Each scene shows the same named points in several views. A view is turned or mirrored, and shifted as a whole, has a little noise and may leave points out.

Scene 1
View 1
nov: 3,-1,-3,-9,9,-3,0,-4,3,-4,7,5,-1,10,-7,10,5,5,6,-13,0,18,-4,-14,14,-10,-10,-16,-4,9,3,-6,-6
bomen: 2,4,0,-5,6,-1,-4,2,6,-9,6,-3,1,14,-7,5,0,5,6,-10,4,13,-3,-10,14,-5,-13,-11,1,6,-3,-1,-7
Sulu: 5,3,-1,-7,6,-2,-4,1,5,-5,3,2,3,7,-11,5,5,6,4,-9,-4,15,-3,-12,12,-9,-15,-12,-5,9,0,-6,-5
Zaf: 8,7,8,0,3,4,-10,12,13,-11,-1,-9,5,14,-14,-6,-5,8,0,-5,-2,11,-3,-3,14,-2,-10,1,-6,1,-12,2,-5
lef: 3,-3,10,0,12,10,-7,7,20,-9,7,-13,-7,32,-2,2,-16,5,1,-10,13,17,-5,0,21,2,8,1,0,-8,-12,9,-8
Rut: 4,0,3,-4,9,3,-5,3,11,-9,6,-6,-2,20,-6,4,-6,5,3,-10,6,16,-4,-7,17,-3,-3,-6,-1,1,-6,2,-8
tepif: 3,-4,2,-5,12,3,-3,-1,11,-6,8,-3,-5,20,-4,8,-5,4,4,-11,8,19,-5,-9,18,-4,0,-9,-2,1,-4,2,-8
Gulud: 14,-3,17,3,11,14,-14,18,28,-9,-3,-15,-3,28,-11,-9,-18,7,-5,-5,2,16,-6,7,20,4,14,13,-13,-13,-21,9,-4
nam: 11,3,10,-1,6,6,-11,13,16,-9,-2,-9,3,15,-14,-6,-6,7,-2,-5,-3,14,-4,-1,15,-2,-4,2,-10,-1,-12,2,-5
vasiz: 1,12,1,-4,-1,-4,-6,4,2,-12,1,-4,8,5,-13,-1,5,7,5,-7,-2,8,-1,-11,10,-6,-27,-11,2,12,-4,-4,-7
geze: 6,-2,1,-6,10,1,-4,2,9,-5,3,1,-1,12,-9,5,-1,5,3,-10,-2,18,-5,-10,14,-7,-6,-9,-7,4,-3,-4,-6
lusa: 7,6,12,2,3,8,-12,14,18,-13,0,-15,2,22,-11,-8,-12,7,-1,-5,3,11,-3,1,17,3,-4,5,-2,-4,-16,7,-6
roraf: 9,-3,11,0,10,8,-9,10,19,-8,1,-10,-3,24,-9,-2,-12,6,-1,-7,4,16,-5,0,18,0,6,4,-7,-6,-13,6,-5
timal: 9,10,11,1,0,7,-13,17,16,-14,-4,-14,7,16,-16,-11,-8,8,-2,-3,-1,8,-2,1,14,1,-12,5,-4,-2,-17,6,-5
kebi: 3,9,7,-1,2,4,-9,8,10,-12,2,-11,3,17,-11,-3,-6,7,2,-6,3,9,-2,-4,14,0,-14,-3,1,3,-10,3,-7
lil: 5,0,2,-5,9,1,-4,2,9,-7,5,-1,0,14,-9,5,-1,5,3,-9,0,16,-4,-10,15,-7,-6,-9,-5,4,-4,-2,-6
Bufe: 9,2,12,1,6,9,-12,14,18,-11,-1,-13,0,23,-11,-6,-13,7,-3,-5,3,14,-4,1,17,2,0,5,-6,-6,-16,6,-6
vamob: -2,8,9,0,4,6,-8,8,14,-16,5,-17,-1,27,-4,-1,-12,5,3,-8,14,9,-2,-1,18,4,-8,-2,9,-1,-13,8,-9
Padam: -3,6,7,-1,5,6,-6,5,14,-14,7,-15,-2,28,-2,1,-12,5,4,-9,16,11,-3,-3,18,3,-6,-4,9,-2,-12,8,-9
mut: -1,8,-1,-6,3,-3,-3,-1,2,-10,6,-3,4,10,-8,6,3,5,7,-10,3,11,-1,-13,12,-5,-21,-14,4,10,-1,-4,-8
Ruzel: -3,7,6,-1,5,5,-7,5,11,-14,7,-12,-1,25,-4,2,-10,5,4,-9,12,10,-2,-4,17,1,-9,-6,8,1,-10,6,-9
View 2
Zaf: -2,-17,1,1,-1,3,-10,-3,-1,-3,-1,-11,-4,1,6,-4,-3,-17,3,2,-9,-5,-7,-2,5,-1,3,-1,-12,0,1,-2,2
mut: -6,-20,-8,-8,7,4,0,6,12,-2,6,-2,-9,-2,-9,-6,1,0,-2,11,-1,-7,2,-3,5,8,6,3,-3,0,-1,-14,2
lusa: -2,-16,3,7,-2,-1,-10,-10,-4,-3,-3,-13,-6,6,7,1,-7,-22,11,5,-14,-2,-6,0,4,-4,4,3,-14,-5,0,5,4
lef: -3,-16,2,4,4,-13,-5,-19,2,3,-3,-15,-16,8,0,-4,-5,-16,19,11,-14,0,6,-1,5,-13,7,4,-13,-12,-11,10,2
timal: 0,-16,3,6,-2,5,-11,-4,-4,-5,-2,-13,-1,3,10,0,-8,-23,5,2,-13,-3,-12,-1,4,0,2,0,-13,0,4,1,5
tepif: -6,-18,-4,-5,7,-9,-3,-8,9,4,0,-9,-17,1,-6,-9,2,-3,8,10,-5,-5,9,-4,7,-8,9,2,-11,-7,-10,-1,-2
lil: -5,-18,-5,-7,5,0,-7,1,6,1,1,-8,-10,-2,-2,-9,2,-5,0,5,-3,-7,2,-4,7,-2,6,0,-11,0,-4,-8,-2
Gulud: 0,-14,8,9,-2,-9,-17,-21,-9,2,-10,-22,-8,7,15,-3,-7,-30,17,0,-18,0,-4,-2,6,-20,5,0,-23,-8,-6,16,-1
vasiz: -4,-19,-7,-6,4,10,-3,11,8,-5,7,-2,-3,-3,-4,-5,1,-3,-6,7,-1,-8,-5,-2,4,12,4,1,-4,4,3,-16,3
nam: -2,-16,2,0,0,0,-13,-5,-2,-1,-3,-14,-5,0,8,-6,-3,-17,4,0,-9,-5,-6,-3,7,-6,3,-2,-17,0,-1,0,-1
Ruzel: -5,-18,-2,3,3,-4,-1,-9,6,-3,2,-6,-11,7,-6,0,-6,-12,13,15,-11,-1,1,0,2,2,6,7,-4,-8,-4,0,6
Rut: -5,-18,-3,-3,5,-5,-4,-6,7,2,0,-8,-13,1,-3,-7,-1,-8,7,9,-7,-4,4,-2,6,-5,6,3,-10,-6,-7,-2,-1
nov: -7,-19,-9,-14,10,-2,-2,4,13,4,4,-4,-14,-6,-8,-14,6,6,-3,8,3,-9,8,-5,8,-2,8,-1,-9,0,-7,-13,-5
Sulu: -6,-19,-6,-11,7,2,-5,6,9,0,3,-6,-9,-6,-4,-12,5,0,-5,4,0,-9,1,-4,7,1,6,-2,-10,2,-3,-13,-3
kebi: -3,-17,-1,1,1,3,-5,-3,2,-4,2,-7,-6,3,1,-1,-4,-14,5,7,-10,-3,-5,-1,4,3,5,3,-8,-3,0,-4,4
bomen: -6,-19,-6,-7,6,0,-2,1,9,0,4,-5,-11,-1,-6,-7,1,-3,1,9,-3,-6,3,-3,6,2,7,2,-7,-2,-4,-9,0
View 3
lef: 6,16,2,3,2,17,12,3,16,8,-4,10,4,3,-2,6,-17,1,-3,-5,-7,4,6,1,-2,0,12,9,-13,11,-4,-9,-11
mut: 1,-9,-2,-2,-14,7,-3,9,-1,-1,7,-2,7,0,-7,-9,-3,13,-5,-2,-5,7,-12,6,-4,-1,0,9,14,7,13,-2,-18
Sulu: -1,-17,-3,2,-14,7,5,6,2,1,7,-10,9,1,-5,-12,-9,13,-6,-4,-5,5,-7,6,2,-1,3,8,12,7,10,2,-15
kebi: 7,3,6,5,-8,11,1,1,5,0,4,-1,1,6,-6,2,-7,7,-1,-8,-1,6,-4,6,1,3,0,4,1,1,9,-3,-11
Rut: 3,1,-1,1,-6,12,8,6,9,4,2,1,7,1,-3,-4,-12,7,-5,-4,-7,5,-2,4,0,-1,7,10,0,9,2,-5,-14
timal: 11,5,11,12,-4,11,3,-3,8,1,3,-6,-6,11,-6,8,-10,4,1,-13,4,4,2,9,8,8,0,0,-5,-6,10,-2,-5
Zaf: 7,-1,7,9,-7,10,5,0,7,2,4,-7,-1,8,-5,2,-11,6,-1,-11,1,4,0,8,7,5,1,3,-1,-1,8,0,-8
Gulud: 10,15,10,14,5,17,20,-6,20,9,-4,-2,-3,11,1,12,-22,-3,-1,-14,-1,2,16,6,12,5,12,3,-22,1,-5,-5,-1
Ruzel: 7,12,3,0,-5,13,0,5,7,2,0,9,2,2,-6,3,-8,7,0,-4,-5,6,-5,3,-6,0,3,7,-1,6,7,-8,-14
bomen: 2,-6,-2,-1,-11,9,3,7,3,1,5,-2,7,0,-5,-8,-7,11,-5,-3,-6,7,-6,5,-2,-1,3,8,8,8,9,-2,-15
roraf: 7,7,4,8,0,15,16,-1,15,7,-1,-1,3,6,-1,4,-18,2,-3,-9,-4,3,8,4,5,2,10,6,-12,6,-2,-5,-7
lil: 1,-8,-3,2,-10,10,8,6,7,3,4,-6,8,1,-3,-8,-11,9,-6,-4,-5,5,-2,5,2,-2,6,10,5,9,4,-1,-14
geze: 0,-12,-3,3,-10,9,10,6,7,4,5,-8,10,1,-2,-10,-12,9,-7,-5,-6,5,-1,5,3,-1,7,9,4,9,4,1,-14
Padam: 7,17,3,0,-3,15,1,5,9,3,-1,13,1,2,-6,5,-8,5,0,-4,-5,5,-4,3,-6,0,4,8,-4,6,4,-9,-13
Bufe: 9,9,7,10,0,14,13,-1,14,6,-1,-2,0,9,-2,6,-17,2,-1,-10,-2,4,8,6,7,4,8,5,-12,3,0,-4,-6
vamob: 8,17,5,1,-3,14,-2,3,8,2,-1,11,0,4,-6,7,-7,5,1,-6,-4,6,-4,4,-4,2,3,7,-5,4,7,-9,-12
tepif: 1,-1,-4,-1,-7,13,10,7,10,6,1,3,10,-2,-2,-8,-13,8,-7,-2,-10,5,-2,2,-3,-3,10,12,1,13,0,-5,-17
View 4
vasiz: 0,6,1,3,15,2,-1,15,-3,-2,6,0,3,8,4,0,-4,7,-11,-2,-2,9,15,-14,3,4,3,-6,5,-8,0,2,7
Zaf: -9,-2,6,-2,11,-3,3,9,-6,3,4,0,3,5,3,2,-5,16,0,-6,-1,-2,4,-14,-2,-10,3,-1,4,0,3,1,-2
vamob: -4,-13,1,6,3,-3,3,10,-6,6,6,4,2,-7,10,0,-6,17,-3,5,5,9,-5,-18,-1,-11,1,-2,-7,11,1,4,-1
timal: -10,-9,7,-6,12,-5,7,9,-9,6,5,0,2,4,4,1,-7,21,7,-7,-3,-2,3,-19,-3,-12,6,2,4,3,2,4,0
Bufe: -14,-8,8,1,2,-8,5,5,-10,5,0,2,1,-1,5,6,-5,20,2,-7,4,-6,-7,-10,-3,-20,-1,0,0,6,5,-3,-12
roraf: -14,-6,8,4,-1,-8,3,6,-9,3,-1,4,0,-2,6,7,-4,18,0,-5,5,-5,-7,-8,-2,-20,-3,-1,-1,6,5,-5,-13
Sulu: -3,12,2,5,10,2,-4,14,-3,-7,2,3,3,9,4,4,0,3,-16,-3,1,5,12,-7,4,2,-2,-9,4,-11,3,-4,0
mut: 2,7,-2,8,9,4,-4,16,-1,-4,6,3,3,4,7,1,-1,4,-17,3,2,13,12,-12,5,5,-1,-9,0,-6,0,1,6
geze: -6,10,4,6,4,0,-3,12,-4,-5,-1,4,1,6,5,8,0,6,-15,-4,5,2,6,-4,3,-5,-5,-8,1,-7,4,-7,-6
Padam: -3,-12,0,9,-1,-2,1,11,-5,5,5,6,1,-9,11,1,-5,15,-5,6,7,10,-5,-16,1,-11,-2,-4,-9,11,2,3,-2
nam: -12,-1,9,-1,8,-5,4,8,-8,2,1,2,2,5,3,5,-5,17,1,-8,1,-5,1,-11,-2,-14,1,-1,6,-1,4,-2,-7
Ruzel: -3,-9,-1,8,2,-2,1,12,-5,4,6,5,1,-6,10,1,-5,13,-6,5,6,10,-2,-16,2,-9,0,-5,-7,8,1,3,0
bomen: -1,5,1,7,6,1,-3,14,-3,-3,4,3,2,3,6,4,-2,6,-14,1,4,8,7,-10,4,-1,-3,-8,0,-5,2,-1,0
nov: -2,14,1,10,5,3,-7,14,-2,-8,2,5,2,7,5,6,1,0,-23,0,6,8,11,-5,6,3,-6,-12,1,-11,3,-6,-2
lef: -10,-11,4,9,-6,-7,1,6,-8,4,0,7,0,-9,9,7,-3,16,-4,2,11,0,-12,-8,-1,-20,-6,-4,-8,12,5,-4,-14
lusa: -10,-11,6,-1,6,-7,6,7,-9,7,3,1,2,-1,5,3,-6,20,5,-4,2,-2,-4,-15,-3,-17,3,1,0,7,4,2,-5
Gulud: -21,-13,12,-2,-1,-12,8,2,-12,8,-2,4,1,-3,5,8,-6,26,10,-10,5,-13,-14,-9,-6,-30,-1,3,0,11,7,-5,-18
tepif: -5,3,1,12,-2,-1,-4,10,-5,-2,0,7,1,-2,8,7,0,6,-16,2,9,4,-1,-5,4,-8,-8,-9,-5,0,4,-6,-9

Which points are out of place in each view (at most two, in the order of its rows)? Write none if all are in place.
view 1 | Bufe
view 2 | lil
view 3 | none
view 4 | vasiz

Scene 2
View 1
Nalog: -1,-2,7,1,2,0,1,-3,-9,-15,6,15,-8,2,4,6,6,-2,-8,-3,3,1,4,3,9,6,10,3,-4,-8,7,-6,11
pak: 1,-4,10,3,8,3,-3,-2,-3,-14,12,15,-5,2,-6,7,6,-2,-14,-6,-2,7,2,11,8,7,13,-6,-1,-8,6,-8,12
fod: 1,-1,12,3,9,1,-5,-3,-4,-14,14,14,-6,2,-5,7,6,-1,-10,-6,-4,6,2,13,7,8,14,-5,-2,-6,7,-9,12
folon: -3,-5,4,2,0,-3,4,-4,-14,-14,1,17,-10,1,12,6,3,-3,-7,-3,8,0,6,-4,10,6,8,12,-7,-10,7,-3,10
lasu: 5,12,15,-3,-1,5,0,-1,0,-19,18,7,-4,3,-12,4,18,2,-3,5,-8,-2,0,18,5,5,15,-12,0,3,12,-14,11
rupe: 0,-1,10,3,6,0,-3,-5,-8,-14,10,15,-9,2,1,6,6,-2,-6,-5,-1,4,3,8,7,7,12,3,-4,-7,8,-7,12
Pami: 2,7,12,0,1,1,0,-4,-8,-17,12,11,-8,2,-1,4,12,0,-2,0,-2,-1,3,9,6,6,12,1,-4,-2,11,-10,12
venor: 1,-15,7,3,11,6,-2,5,3,-13,11,18,1,1,-12,10,3,-3,-27,-7,-3,11,0,14,12,8,15,-17,6,-12,1,-7,10
Zeku: -4,-15,2,5,8,-3,0,-3,-13,-10,1,21,-10,1,11,8,-3,-5,-15,-10,9,6,5,-4,12,8,9,12,-5,-15,4,-2,11
guse: 2,4,6,-3,-6,2,7,3,-4,-19,6,12,-4,1,-1,5,12,-1,-10,5,2,-3,3,5,10,4,11,-4,-2,-4,9,-8,9
sonaz: 0,-11,3,1,2,3,5,6,0,-15,6,17,-1,0,-5,9,4,-2,-24,-2,3,6,2,7,13,6,12,-10,2,-11,3,-6,9
repog: 0,-5,8,2,6,1,-1,-2,-7,-14,8,16,-7,2,0,8,5,-2,-12,-5,1,5,3,6,9,7,12,0,-2,-8,6,-6,11
vov: -4,-15,1,3,4,-3,5,1,-10,-12,-2,20,-6,0,10,8,-2,-5,-19,-7,11,5,6,-5,13,7,8,9,-4,-15,4,-1,11
Ripu: -5,-12,4,6,9,-5,-2,-7,-15,-9,1,20,-12,2,13,8,-3,-5,-11,-12,8,7,6,-3,11,9,9,15,-7,-15,6,-2,13
Zelus: -1,-7,4,2,2,0,3,1,-6,-13,4,17,-5,1,3,7,4,-3,-15,-4,5,4,4,2,11,6,11,1,-3,-11,5,-5,11
suda: -4,-22,3,7,14,0,-3,-1,-6,-8,4,23,-6,0,3,11,-6,-5,-26,-15,6,13,3,3,14,9,12,1,-1,-18,1,-2,12
View 2
repog: -3,8,0,8,7,-11,-4,6,1,5,9,-1,-5,2,-3,-14,-14,6,8,13,3,-18,-1,7,-3,5,4,0,9,3,3,-12,-1
sonaz: 2,5,-3,0,-3,-10,4,7,-6,5,9,4,-1,1,2,-11,-7,6,12,6,4,-9,5,6,1,10,3,1,1,8,3,-7,-4
suda: 5,3,-8,4,-1,-14,0,6,1,-3,5,8,-1,-1,-6,-11,-4,14,10,2,6,-24,3,-1,-9,11,11,6,5,-7,0,-12,2
venor: 0,-6,1,0,-2,-13,8,4,-9,6,8,7,3,-3,1,-14,-1,8,13,2,8,-4,6,2,-3,3,4,7,-1,6,3,-3,3
folon: 0,17,-4,9,5,-9,-8,9,6,2,9,-2,-9,5,-5,-11,-20,5,7,17,-1,-27,-3,10,-2,12,4,-4,12,1,2,-18,-6
Zelus: 0,10,-3,5,2,-9,-2,7,0,3,9,1,-5,3,-3,-12,-13,6,9,11,2,-18,1,7,-2,10,4,-1,7,5,3,-12,-4
rupe: -5,6,4,10,10,-11,-4,6,0,8,10,-4,-5,2,-4,-15,-16,4,7,14,3,-16,-2,9,-2,1,2,0,10,4,5,-11,1
lasu: -13,1,13,8,12,-9,3,3,-9,18,14,-9,-2,2,4,-19,-18,-4,8,18,2,3,0,14,7,-8,-7,-3,7,19,9,-3,-1
Zeku: 4,13,-7,8,3,-12,-6,9,6,-2,6,3,-6,3,-7,-10,-13,11,8,10,2,-30,-2,5,-7,14,10,1,10,-5,0,-17,-3
pak: -5,0,3,7,7,-12,1,5,-4,9,9,-1,-2,0,-1,-15,-11,4,8,10,5,-10,1,6,-3,0,3,3,6,6,4,-7,3
fod: -7,0,6,9,9,-13,1,4,-3,10,9,-3,-2,-1,-2,-17,-13,3,8,12,5,-10,-1,7,-3,-3,2,2,8,5,5,-8,3
vov: 5,14,-9,4,-1,-9,-5,9,4,-2,7,5,-6,4,-5,-9,-12,10,9,10,1,-27,0,5,-5,17,8,-1,7,-2,0,-16,-6
Ripu: 1,12,-6,10,7,-13,-9,8,8,-2,6,1,-7,3,-9,-12,-15,10,7,11,2,-33,-3,4,-8,11,10,1,13,-8,0,-18,0
Pami: -10,7,8,11,12,-9,-4,5,-1,12,12,-8,-6,3,-1,-17,-21,-1,7,19,1,-12,-3,13,2,-2,-3,-4,11,10,7,-10,-1
View 3
lasu: 16,2,3,-14,6,0,-1,-2,19,-2,13,0,-5,5,0,-9,3,17,-13,-11,-5,-8,2,-8,1,11,-16,0,-14,12,10,4,5
Ripu: -5,-4,-2,-4,3,15,-1,-2,-3,0,14,-3,2,-8,-8,6,15,-4,4,7,4,19,0,10,2,4,8,1,0,-8,5,-1,15
Zelus: 2,-2,-2,-3,2,7,-7,-2,5,-3,15,1,2,-5,-8,6,15,3,-1,-2,0,8,2,0,4,8,0,2,-1,0,4,2,7
Nalog: 6,1,-1,-7,3,9,-3,-2,8,-1,16,0,-1,-3,-5,0,9,5,-4,-2,0,5,2,0,3,8,-3,-1,-5,4,6,1,11
fod: 5,-6,3,-11,5,1,0,-2,9,-4,10,-4,1,3,-2,-3,12,10,-6,-2,-1,6,-2,-1,-1,9,-6,5,-11,1,10,4,5
guse: 10,5,-2,-5,2,7,-8,-2,11,-1,19,4,-2,-3,-7,1,7,9,-7,-8,-2,-2,5,-6,5,10,-6,-2,-3,9,4,2,8
vov: -3,-2,-3,2,1,11,-10,-3,-1,-2,17,1,5,-9,-12,12,18,-3,3,2,2,14,2,4,5,6,7,2,5,-4,2,0,9
rupe: 4,-3,1,-10,5,7,0,-2,7,-1,13,-3,-2,-1,-2,-3,10,5,-4,0,0,8,0,1,0,8,-3,1,-8,0,8,1,10
repog: 3,-4,0,-7,4,5,-3,-2,7,-2,14,-2,1,-1,-5,2,13,5,-3,-1,0,7,0,1,2,8,-3,3,-6,1,7,3,7
pak: 5,-6,2,-10,4,-1,-3,-1,9,-5,11,-3,2,2,-3,0,13,8,-5,-3,-2,5,-2,0,1,8,-6,5,-10,1,8,5,4
folon: 1,3,-4,-3,2,16,-5,-3,2,2,18,0,-1,-9,-8,4,10,-2,0,2,2,11,4,5,5,6,4,-3,2,-1,4,-1,16
Zeku: -4,-4,-3,-1,2,12,-5,-3,-2,-1,15,-2,4,-7,-10,9,17,-4,3,5,4,17,1,7,3,5,8,2,2,-7,3,1,12
Pami: 9,3,1,-12,5,8,0,-2,12,1,15,-2,-5,-1,-2,-6,3,9,-8,-3,-1,1,2,-2,2,9,-7,-3,-9,6,8,1,12
suda: -5,-13,0,-2,2,1,-7,-2,-1,-7,10,-3,10,-3,-10,13,25,-1,4,3,2,18,-4,6,2,7,6,11,-1,-9,5,4,2
venor: 4,-14,3,-5,3,-12,-10,-2,10,-11,8,-1,10,4,-7,9,23,11,-3,-7,-3,4,-5,-4,1,10,-6,14,-8,0,7,9,-7
sonaz: 5,-6,-1,-1,1,-3,-12,-2,9,-8,14,3,7,-1,-10,10,19,7,-2,-7,-2,3,0,-4,5,10,-3,7,-1,2,3,6,-1
View 4
Ripu: 0,-13,-6,7,0,-4,18,10,11,-9,-1,-1,0,10,5,16,-2,-18,3,-3,12,-11,22,1,-3,2,3,-7,-9,4,0,-3,-4
repog: 0,-8,1,7,4,-13,14,-4,7,-6,-3,0,4,2,-4,8,6,-11,0,-3,10,0,13,0,1,1,2,-4,-2,8,0,3,-2
Pami: -1,-12,8,2,7,-13,14,-12,7,0,0,-3,14,2,-9,9,12,-5,-1,-4,3,5,15,4,-1,-2,4,-6,0,11,3,5,3
Nalog: 0,-10,-1,5,6,-11,17,-6,8,-1,-1,-1,6,4,-1,11,6,-11,-1,-3,7,-3,15,4,-2,0,2,-5,-5,6,1,4,4
fod: 0,-7,8,8,3,-16,13,-7,7,-7,-2,0,7,-2,-9,6,9,-7,1,-3,10,6,12,-3,4,2,2,-3,2,12,0,4,-5
suda: 1,-3,-8,16,-1,-11,15,8,10,-15,-6,5,-10,3,5,8,-4,-19,2,-2,19,-9,11,-6,4,5,0,-1,-5,3,-6,0,-8
guse: 0,-7,-1,6,9,-15,16,-17,6,2,-3,0,7,1,-3,6,12,-9,-6,-3,3,1,8,7,-1,-2,1,-2,-2,6,1,9,11
folon: 0,-13,-6,3,5,-6,19,0,9,-1,-2,-2,4,9,3,15,3,-15,-1,-3,6,-9,19,7,-5,-1,3,-7,-9,3,2,2,5
vov: 1,-8,-12,9,3,-8,18,4,9,-7,-4,2,-5,8,8,12,-2,-19,-2,-3,12,-13,14,3,-2,2,0,-4,-10,1,-2,2,3
Zelus: 0,-7,-5,8,4,-12,16,-4,7,-5,-4,2,0,3,2,9,4,-13,-2,-3,10,-4,12,3,0,0,1,-3,-5,5,0,5,3
venor: 1,3,0,19,2,-21,11,-8,5,-13,-8,8,-7,-6,-4,-3,5,-11,-2,-2,17,4,-1,-8,11,5,-3,3,3,8,-6,7,-5
sonaz: 1,0,-6,14,5,-17,14,-10,6,-7,-7,6,-6,-1,1,2,5,-13,-4,-3,12,-2,2,0,5,1,-3,1,-2,4,-3,9,3
View 5
rupe: 3,10,6,6,-7,6,2,0,3,5,21,-3,-7,0,-2,-4,-5,0,-3,2,-2,-16,4,-5,-9,4,12,-6,-1,-3,-8,0,1
venor: -3,-1,10,17,-7,-13,3,5,-2,2,17,-1,-7,8,-5,-6,-14,-10,-8,10,-1,2,19,-1,-1,9,10,-2,-10,-8,-11,-1,-5
repog: 0,8,6,6,-6,3,0,0,2,3,18,-3,-7,2,-3,-5,-6,-2,-6,3,-4,-12,7,-4,-7,5,12,-5,-2,-5,-8,1,0
pak: 2,4,8,11,-8,-1,2,2,3,4,21,-1,-7,2,-4,-4,-8,-4,-3,5,0,-11,9,-5,-6,6,11,-4,-6,-5,-11,-1,-1
vov: -9,16,1,-5,-1,7,-2,-3,-4,0,10,-10,-2,4,-3,-6,-4,-1,-18,6,-14,-6,11,2,-7,3,14,-3,8,-6,-2,4,-1
Nalog: -1,10,5,1,-4,8,-3,-3,2,3,17,-5,-6,-1,-2,-4,-2,2,-7,2,-5,-14,5,-4,-9,5,14,-6,-2,-4,-9,1,1
fod: 4,5,8,12,-9,1,4,3,3,5,23,0,-8,1,-3,-4,-8,-3,-1,4,1,-14,7,-6,-7,6,11,-5,-6,-4,-10,-1,-1
Ripu: -3,20,3,-2,-6,10,4,0,-2,3,16,-9,-1,5,-5,-6,-6,0,-13,5,-10,-13,6,-1,-9,1,13,-2,13,-2,2,3,1
lasu: 8,-6,11,14,-7,2,-5,-2,9,6,24,6,-14,-7,1,-2,-2,1,7,-1,7,-18,3,-10,-8,10,11,-11,-22,-5,-23,-3,0
guse: -2,1,7,1,-1,6,-9,-6,4,2,14,-2,-10,-5,1,-4,1,2,-6,0,-4,-12,5,-5,-8,8,14,-10,-13,-7,-18,1,0
Pami: 5,6,7,5,-6,9,-3,-2,7,5,21,0,-9,-6,0,-3,-1,3,1,-1,1,-20,0,-7,-11,6,13,-9,-8,-3,-14,0,2
Zelus: -4,9,5,1,-4,4,-2,-2,0,2,14,-6,-6,1,-2,-6,-3,-1,-11,5,-8,-9,9,-2,-6,5,14,-5,-1,-6,-8,1,-1
suda: -7,15,4,6,-7,-3,6,4,-6,1,15,-8,-1,11,-7,-7,-13,-8,-16,10,-10,-1,17,2,-3,4,11,1,10,-6,2,2,-3
sonaz: -6,1,7,7,-3,-4,-4,-2,-2,1,13,-3,-7,4,-3,-6,-7,-5,-11,7,-6,0,15,0,-2,8,13,-4,-9,-8,-12,2,-4
Zeku: -6,19,1,-3,-4,8,2,-1,-4,2,13,-10,-1,5,-4,-6,-5,-1,-16,6,-13,-10,9,1,-8,1,14,-2,11,-4,1,4,-1
View 6
Ripu: 2,-9,21,-7,1,-15,-2,-5,-9,-8,15,-7,6,5,3,-7,6,-16,5,1,-6,-4,-24,-16,-5,-9,-6,-4,9,2,-1,-2,10
repog: 4,2,8,1,2,-10,2,2,-4,-6,5,-8,3,6,0,1,-4,-16,4,0,-6,0,-10,-15,0,-9,-5,-6,5,-3,1,-3,2
pak: 4,2,3,2,5,-5,4,2,-1,-7,1,-9,3,8,-1,4,-7,-18,2,-2,-5,1,-5,-14,1,-8,-6,-6,3,-6,1,-3,-2
guse: 7,17,7,12,-1,-14,3,7,-5,-1,9,-4,-1,2,0,6,-9,-12,8,1,-8,2,-3,-17,3,-8,0,-9,7,-2,3,-3,4
vov: 0,-4,22,-1,4,-15,-4,-3,-4,0,17,-1,5,1,0,-3,5,-11,8,4,-9,-2,-15,-11,-7,-7,-3,-3,7,1,0,0,8
venor: -1,-5,2,2,12,2,1,0,9,0,-4,-3,7,9,-6,7,-5,-15,2,1,-7,2,5,-3,-4,-6,-7,-2,-2,-11,-1,-3,-8
folon: 4,4,18,0,-2,-19,0,0,-11,-5,17,-5,2,2,3,-3,1,-13,7,2,-7,-2,-19,-18,-2,-9,-2,-6,10,3,1,-2,12
Pami: 8,14,3,7,-3,-13,7,7,-9,-10,5,-11,-1,6,2,5,-11,-18,4,-2,-5,1,-10,-22,6,-10,-3,-10,8,-2,3,-4,3
Zelus: 3,2,13,2,3,-12,0,0,-3,-2,11,-3,3,3,0,1,-2,-13,6,2,-8,0,-9,-13,-3,-7,-3,-5,6,-2,1,-2,5
Zeku: 1,-8,21,-5,3,-14,-3,-4,-6,-4,16,-4,6,3,2,-5,6,-14,6,3,-7,-3,-19,-13,-6,-8,-5,-3,7,2,-1,-1,9
sonaz: 1,2,9,6,8,-7,-1,2,4,3,6,0,5,4,-5,5,-3,-11,6,2,-8,2,1,-6,-4,-6,-4,-3,1,-5,1,-2,-1
rupe: 5,3,7,1,0,-10,4,3,-7,-10,5,-11,2,7,2,1,-5,-19,3,-2,-5,0,-12,-18,1,-10,-4,-7,6,-3,2,-4,3
suda: -3,-16,17,-8,9,-5,-4,-7,2,-3,9,-3,9,6,-2,-3,7,-14,3,3,-6,-2,-12,-6,-9,-7,-8,0,3,-4,-2,-2,1
lasu: 10,22,-8,13,-1,-7,9,11,-4,-9,-3,-12,-2,8,0,12,-19,-18,3,-4,-5,4,2,-21,9,-10,-2,-11,4,-7,4,-5,-4
Nalog: 5,6,11,3,0,-14,3,2,-7,-6,10,-7,1,4,2,1,-4,-15,6,0,-7,0,-12,-17,0,-9,-2,-7,7,-1,2,-2,6

Which points are out of place in each view (at most two, in the order of its rows)? Write none if all are in place.
view 1 | none
view 2 | repog
view 3 | Nalog
view 4 | none
view 5 | Ripu
view 6 | none
